A landscape with many valleys, sampled at points; each row gives a point and its height.
A ball rolls from a point to the lowest of its 2 nearest points, and stops where none of them is lower. Distance is the straight distance between rows; heights are no part of it.
(978): 194  -91  7  -260  105  -336  36  74  180  195  -79  -85  219  -374  138  -413  195  126  133  -50  -124  -313  -283  h=3.48
(45): -7  311  270  8  429  21  174  9  -201  124  447  -118  -48  -158  186  143  -240  194  -89  0  99  292  14  h=4.83
(4): -307  201  -20  -77  55  292  173  104  -481  -6  -260  -417  -53  -216  419  171  38  371  -124  -100  134  78  -185  h=6.41
(500): 18  -30  100  157  113  -95  -191  -55  36  -266  -251  204  170  -412  70  368  -19  -91  -478  -310  253  246  -116  h=6.51
(921): 168  -11  174  196  -180  -163  222  -62  377  -131  9  281  69  230  -65  131  44  -12  48  378  -77  -291  -318  h=2.80
(533): -64  -53  94  -51  -28  -191  -1  145  302  472  104  209  140  -12  -557  -249  15  139  -29  -287  -38  516  246  h=7.73
(878): 307  1  5  -18  -176  122  24  99  -213  -168  -166  141  271  -222  -308  -182  69  -52  -5  101  -185  -294  146  h=6.71
(970): 92  46  -80  233  22  -121  -134  -299  -36  -462  -109  240  46  -340  424  261  -50  -158  -328  54  182  7  -45  h=6.05
(833): -4  186  1  54  119  337  83  -92  -401  -381  -467  -146  -79  -519  6  249  -118  -189  -307  -122  171  141  -114  h=7.93
(140): -213  -187  400  -276  -113  -46  -216  223  1  257  238  -90  59  -30  -377  347  355  -260  -175  -181  -244  188  330  h=6.50
(760): 305  -5  -102  99  148  -187  -9  -161  37  110  260  98  281  248  -160  102  -221  -30  242  314  -18  75  -32  h=7.91
(880): -80  134  -318  134  19  -88  -32  -168  -176  -431  -15  61  -150  -289  195  351  -500  63  -81  -16  343  452  -407  h=3.33
(1122): 46  -245  -140  -57  -66  -207  -109  -144  411  410  257  70  180  457  213  -119  108  69  475  266  -162  -216  -97  h=6.97
(91): 59  -70  182  -108  -31  30  -355  484  -145  37  -317  -204  -252  54  -318  -510  319  -230  6  -34  -391  -177  160  h=4.93
(189): 103  233  49  -105  -93  191  327  -66  -381  -151  38  -28  20  -307  -13  193  -232  -20  -222  34  181  31  -128  h=7.56
(234): -95  -259  203  -65  -350  311  -368  392  -67  187  -201  -284  -303  59  -76  -86  477  -160  -143  -324  -175  155  501  h=5.72
(1020): 355  -189  100  -88  110  -30  60  3  188  -103  215  171  -135  252  241  -28  171  264  -182  97  30  236  192  h=5.52
(999): -211  63  608  49  -110  161  74  47  -279  -100  -98  -298  -207  -297  -119  246  205  -216  -338  -143  68  7  -262  h=7.37
(866): -313  152  194  -39  -8  268  -357  219  -464  -190  -350  -391  -258  -74  19  166  91  -206  -565  -99  -95  -8  78  h=7.33
(1064): -167  208  -337  33  212  -12  152  -218  -271  -236  -141  12  -258  -93  445  281  -172  191  22  81  26  204  -312  h=0.81
(701): -542  -18  459  -92  73  50  -81  258  -112  103  142  -277  -127  -181  -121  455  82  -84  -352  -213  -76  128  -164  h=7.14
(297): 2  315  -35  175  180  -190  124  8  110  -35  292  205  210  -142  -68  243  -271  -15  -261  -116  191  60  -282  h=6.78
(107): 205  442  -261  255  4  325  10  9  -81  -600  -279  35  -395  155  212  131  -42  133  -46  118  -73  -218  -51  h=4.64
(715): 261  128  -255  247  67  26  -390  207  -25  -125  -350  -200  124  -307  49  -345  118  -78  -164  58  -200  -355  80  h=3.29
(629): 163  -262  -115  -478  72  2  178  -196  54  398  -42  95  92  -4  278  -577  31  110  523  -188  -74  66  -79  h=5.37
(967): -408  186  -53  -123  176  100  447  136  -289  214  26  -297  22  -372  308  160  20  85  -13  -287  81  -57  -101  h=5.95
(582): -132  -86  224  -271  -135  29  -341  98  -279  -201  -59  -397  38  -63  -223  254  257  -69  -585  -107  -41  74  73  h=7.65
(1018): -110  -196  -36  -254  240  -142  29  333  201  421  65  74  238  -288  -73  -412  127  -29  544  -348  -113  268  53  h=1.32
(441): 67  -519  -50  -385  -137  206  56  -179  147  194  66  89  -136  -88  -186  -602  322  -62  -69  -369  -92  115  310  h=3.74
(283): 286  57  -217  155  67  -155  -132  -262  0  -153  -343  136  -24  357  191  -366  83  -137  109  494  -235  -526  146  h=1.68
(714): 125  -231  -111  13  -264  0  85  7  322  -124  10  -90  -302  667  70  29  326  -251  537  336  121  -281  243  h=4.94
(249): -401  53  31  -62  194  -197  154  134  -322  -2  133  -213  39  -521  175  344  -148  -154  -285  -280  288  193  -201  h=6.42
(282): 394  -1  -363  -43  -183  -243  15  116  -8  -133  -335  -71  172  265  3  -18  121  -133  242  218  5  -348  -226  h=4.55
(703): 303  34  -222  475  -229  -63  -270  -269  34  -458  -191  1  -83  27  442  97  -40  -369  -182  199  58  -117  -154  h=5.38
(888): -247  -63  244  -286  -8  300  97  111  -162  82  327  -27  -209  -57  -43  134  245  303  -158  -155  189  266  332  h=5.94
(778): 59  -113  -165  -220  -154  90  -93  60  152  118  89  226  50  250  -405  -22  148  418  51  -312  86  476  195  h=8.08
(876): -9  -103  66  -29  -109  388  -450  135  -15  34  -177  -151  -266  114  -221  -228  133  120  -311  -237  -198  22  552  h=5.11
(125): -152  -479  -19  -412  93  141  38  113  291  443  111  18  159  -268  -290  -392  184  -155  47  -467  -241  201  113  h=2.79
(825): 33  -181  294  -174  -83  96  49  -4  -44  306  220  211  108  -12  -389  -433  246  139  25  81  -116  102  -81  h=5.97
(404): 24  -218  -174  -360  -130  70  266  99  336  260  -125  -67  -102  419  338  -243  98  -262  757  126  -227  -446  -38  h=4.96
(1118): 129  12  147  66  95  118  -212  327  -186  -210  -222  -268  -127  -87  -134  -311  152  22  -304  -67  -170  -284  374  h=4.34
(894): -184  97  193  -21  126  11  -134  204  -16  -159  300  -307  82  -362  -206  296  -49  -122  -289  -283  97  260  -79  h=6.83
(97): 160  -244  -16  -82  122  -357  249  -191  235  552  233  -7  140  172  44  -168  -217  -6  636  250  -94  -116  -188  h=7.31
(645): -66  436  76  27  70  195  122  -145  -239  -203  231  93  111  -72  287  -6  316  95  -364  -172  90  -144  122  h=1.86
(1139): 108  -39  350  50  -51  -278  -152  182  -130  -87  -225  109  285  -503  -228  196  -153  -261  -378  -94  355  313  -79  h=6.88
(495): -105  -91  370  38  143  -70  -90  206  163  140  -40  144  408  -328  -149  -116  161  -40  -185  -89  -221  -9  -240  h=2.90
(658): -12  254  379  196  67  314  -31  -37  -481  33  -137  -124  -6  -195  65  259  88  226  -391  76  -110  159  68  h=4.13
(562): -32  -427  301  -81  -78  -246  -288  251  -208  42  -299  -208  217  -178  -368  -123  159  97  -145  22  -126  -172  -37  h=5.84
(630): 197  -253  -220  -137  -207  -8  113  90  195  101  -242  185  -137  584  51  -137  279  -11  536  169  -180  -421  198  h=4.47
(837): -186  108  -195  -148  126  164  128  34  4  -165  240  -99  -302  337  397  266  33  371  111  72  136  -75  24  h=4.56
(581): -26  -232  -119  124  -286  -236  -155  -405  -38  -205  -135  382  31  119  130  572  -628  -80  -13  129  290  23  -116  h=5.88
(291): -282  231  -54  300  593  -155  282  199  -259  125  278  -124  -102  -384  76  149  -583  90  -161  -71  169  356  -42  h=3.75
(63): -196  -210  118  -408  237  -261  -7  81  200  444  29  -69  365  -504  49  -199  87  -64  314  -137  -230  -115  -61  h=2.67
(22): 4  -185  365  -218  67  102  37  -87  -283  204  92  80  -49  -60  -206  -70  158  270  -118  131  -186  277  355  h=5.51
(181): -290  196  211  -195  208  222  260  134  -127  235  453  -301  -3  -247  235  124  30  108  -297  -306  152  85  118  h=5.46
(316): 128  52  -17  54  -245  -15  204  -81  79  -104  330  110  -330  434  -157  234  -26  246  339  215  94  -145  4  h=2.98
(892): -196  452  -122  248  134  353  -54  -17  -339  -460  -447  12  -160  105  81  -34  -133  43  -335  -47  94  -311  -52  h=5.43
(92): 123  -105  -64  -91  -304  407  -193  54  61  -66  31  12  -240  204  -71  -442  164  272  -130  -103  70  -1  317  h=5.03
(1056): -198  457  36  263  233  -292  25  50  -130  8  54  42  266  -19  -88  244  -746  89  -256  -35  467  318  -381  h=6.11
(1147): -119  306  66  226  -164  215  -174  -123  -208  -305  -366  -221  106  -412  -288  69  -11  -289  -379  -311  -40  -30  -47  h=8.29
(340): 129  -202  -258  -59  -165  -442  -56  -142  -4  -283  -199  60  207  181  -76  106  -130  -234  242  284  -70  -68  -340  h=5.17
(214): 333  -261  -175  -204  95  -111  64  -57  96  2  208  121  220  142  -187  -201  11  145  436  39  -129  81  116  h=7.57
(736): 277  0  -386  -22  -41  50  -32  -106  252  97  -293  96  30  128  205  -680  327  -60  344  -228  -202  -466  156  h=5.27
(315): -551  103  -57  307  220  -375  259  -195  144  20  -51  -72  -307  222  21  718  -486  -201  211  191  260  231  -273  h=5.04
(492): -97  -383  158  -301  10  -27  -164  214  -225  91  -420  -314  32  -160  -174  -457  178  -197  86  -68  -432  -184  -8  h=5.40
(981): -459  327  -178  195  323  -184  310  -112  50  -146  -24  173  -66  121  381  367  -663  128  -54  123  311  145  -584  h=5.96
(618): 336  94  -289  125  -81  269  -292  -80  -54  -69  36  196  -337  279  -17  -464  288  83  19  -76  -75  -194  555  h=4.20
(1113): -39  -21  21  -44  145  73  116  284  305  161  599  35  105  115  -143  -112  -123  83  20  -215  238  188  454  h=6.79
(938): 178  302  280  181  -14  534  80  -29  -231  -2  134  58  -97  12  146  -42  373  260  -243  -58  49  93  185  h=3.07
(786): 298  232  -31  11  -39  378  92  -75  -483  -353  -150  10  51  -78  -61  97  -74  -94  -97  165  -77  -70  189  h=7.16
(787): -299  220  35  255  120  -213  163  -146  -86  -187  314  146  -89  266  177  205  -518  202  -59  363  194  -28  -217  h=6.60
(1035): 183  -430  -123  134  -253  -17  169  -5  455  355  282  157  -39  467  9  -57  -67  28  583  163  -33  52  280  h=6.55
(1159): -299  -405  370  195  -236  221  -389  205  -29  156  35  -232  -54  -14  -222  -88  343  -95  25  -93  -426  98  -29  h=4.29
(1154): -162  261  -375  63  -37  -92  26  -194  -250  -297  -188  53  -230  351  322  430  -149  -86  -55  283  164  110  -427  h=2.95
(973): 244  -177  29  221  -87  -117  -18  -70  303  -241  117  154  292  -235  -109  -30  -186  107  113  347  -8  -318  -389  h=3.52
(81): 87  173  49  40  180  -188  70  -204  353  234  389  165  28  7  -470  -178  15  278  17  -105  -96  246  76  h=7.42
(157): -296  517  -188  316  502  -248  380  51  -16  237  320  37  -168  10  334  304  -444  181  88  -63  144  209  -100  h=1.94
(369): 100  97  -51  -108  318  34  148  47  239  -39  339  149  -107  374  232  320  -32  230  25  107  205  226  15  h=5.10
(473): 124  -251  189  -243  -102  327  56  236  96  37  68  69  325  -238  -263  -304  165  160  142  -149  -127  -166  152  h=6.32
(119): -30  -95  305  172  -6  -35  -200  -55  -189  -72  -1  -12  49  -205  -65  21  155  171  -161  157  21  264  92  h=4.95
(482): 227  73  -198  -127  -367  8  142  220  -13  -120  -18  117  -3  420  -132  -68  125  105  308  108  65  -422  59  h=3.86
(1120): 169  20  -12  314  -313  118  -182  -97  -30  -344  -205  -182  306  -478  24  20  -104  -276  -161  -20  -4  -65  -62  h=8.63
(677): -161  -43  105  181  -100  -115  222  -174  254  -92  137  -2  -102  439  -140  379  -8  -236  335  402  -13  -185  -108  h=1.91
(692): 36  -23  -328  97  -96  -60  -43  -461  -27  -379  -349  175  -337  0  62  421  -514  -97  45  -3  506  216  -219  h=4.86
(3): -320  300  -336  168  328  -282  102  -231  -169  40  3  14  -9  -151  170  248  -684  58  -1  -104  418  438  -564  h=5.01
(496): -34  -291  -114  -549  -120  -4  440  -277  427  492  16  153  -167  133  255  -549  -230  103  711  -76  -31  63  -130  h=5.93
(546): 133  154  -227  74  -59  4  142  -115  -46  -365  82  -16  -274  293  151  285  20  144  21  227  -67  -230  105  h=3.84
(174): -239  -310  427  -74  65  -27  -227  300  159  309  -52  68  98  -246  -290  -246  470  -302  24  -99  -397  19  -47  h=3.60
(774): -6  489  27  100  189  -296  156  24  498  35  424  194  156  197  -199  11  -165  119  -76  15  66  36  -107  h=7.13
(624): -186  54  -43  133  53  -408  153  -384  68  -111  -24  80  -102  360  206  648  -210  -157  -95  466  151  211  -269  h=4.22
(777): 220  -208  -97  356  -215  -26  -120  -226  223  -480  -398  147  -32  348  238  304  -168  -493  1  356  5  -340  -160  h=5.98
(625): 257  -113  -176  -349  -70  80  339  121  326  379  26  114  162  61  206  -447  76  -60  555  -119  -110  -386  -89  h=5.41
(348): 49  109  -19  142  -38  -92  40  20  31  95  221  125  485  -159  -407  88  -96  -72  239  143  -97  258  29  h=8.26
(204): -120  412  -98  235  -51  121  -234  -80  -375  -330  -487  -147  -363  -247  275  -71  3  93  -565  -205  51  -47  -188  h=6.12
(453): 166  -250  -142  -136  56  -217  3  101  176  259  470  246  189  46  -49  -391  -142  123  253  -24  252  278  218  h=7.21
(600): 136  -5  -178  -138  -125  -303  47  -316  -261  -188  -181  310  290  64  -164  364  -336  -166  12  299  150  -32  -224  h=5.81
(185): 214  -135  196  195  24  124  -292  137  135  98  -189  -104  346  -346  -28  -189  447  -164  -137  -88  -336  -304  20  h=1.80
(591): 272  338  -227  244  48  131  -166  -71  12  -49  -97  87  -310  425  87  -287  129  -22  146  279  -123  -375  342  h=3.13
(311): 254  -248  -310  -379  -83  4  -65  -205  58  243  -130  12  -2  58  102  -603  289  134  84  -120  -168  -198  197  h=4.61
(1072): 60  -48  -223  -53  -243  -91  -171  -279  325  37  337  129  208  303  -103  -271  225  123  220  89  -158  -23  -77  h=7.35
(683): -142  21  240  -133  -321  6  -166  294  -36  151  86  -272  -196  -115  -226  23  444  -173  -7  -350  11  -54  446  h=6.14
(705): 310  168  -140  511  -85  117  -280  19  24  -314  -285  -65  -144  -46  173  -288  -25  -125  -312  138  89  -271  38  h=4.48
(133): 256  -324  -202  -150  -261  96  125  -143  328  416  -11  224  77  296  269  -301  12  92  376  -21  167  -23  363  h=6.04
(523): -517  173  108  -3  45  432  -44  114  -580  24  -442  -392  -188  -332  219  233  -64  -17  -272  -146  -172  39  -155  h=6.89
(442): 60  -235  -45  98  -69  -538  160  -164  545  401  308  -186  121  328  -286  227  -221  -39  470  396  -209  -143  -38  h=7.60
(219): -213  -134  248  -152  158  106  -137  135  196  267  392  -41  70  90  -385  71  91  -144  -310  -268  69  173  369  h=6.40

Call two points neighbours if one is among the 2 nearest of the other. Go from one point of each pair to the other, from neighbour to neighbour, staying as low as possible. Name the highest point that can't be avoided.
(715), (1064) -> (581)
(219), (3) -> (140)
(482), (283) -> (282)

For each start below, name every point that the ball comes to, in order.
(140) -> (683) > (234) > (876) > (92) > (618) > (591) > (283)
(866) -> (523) > (4) > (967) > (181) > (45) > (291) > (157)
(189) -> (786) > (878) > (473) > (825) > (22) > (119) > (658) > (938) > (645)
(701) -> (894) > (249) > (967) > (181) > (45) > (291) > (157)
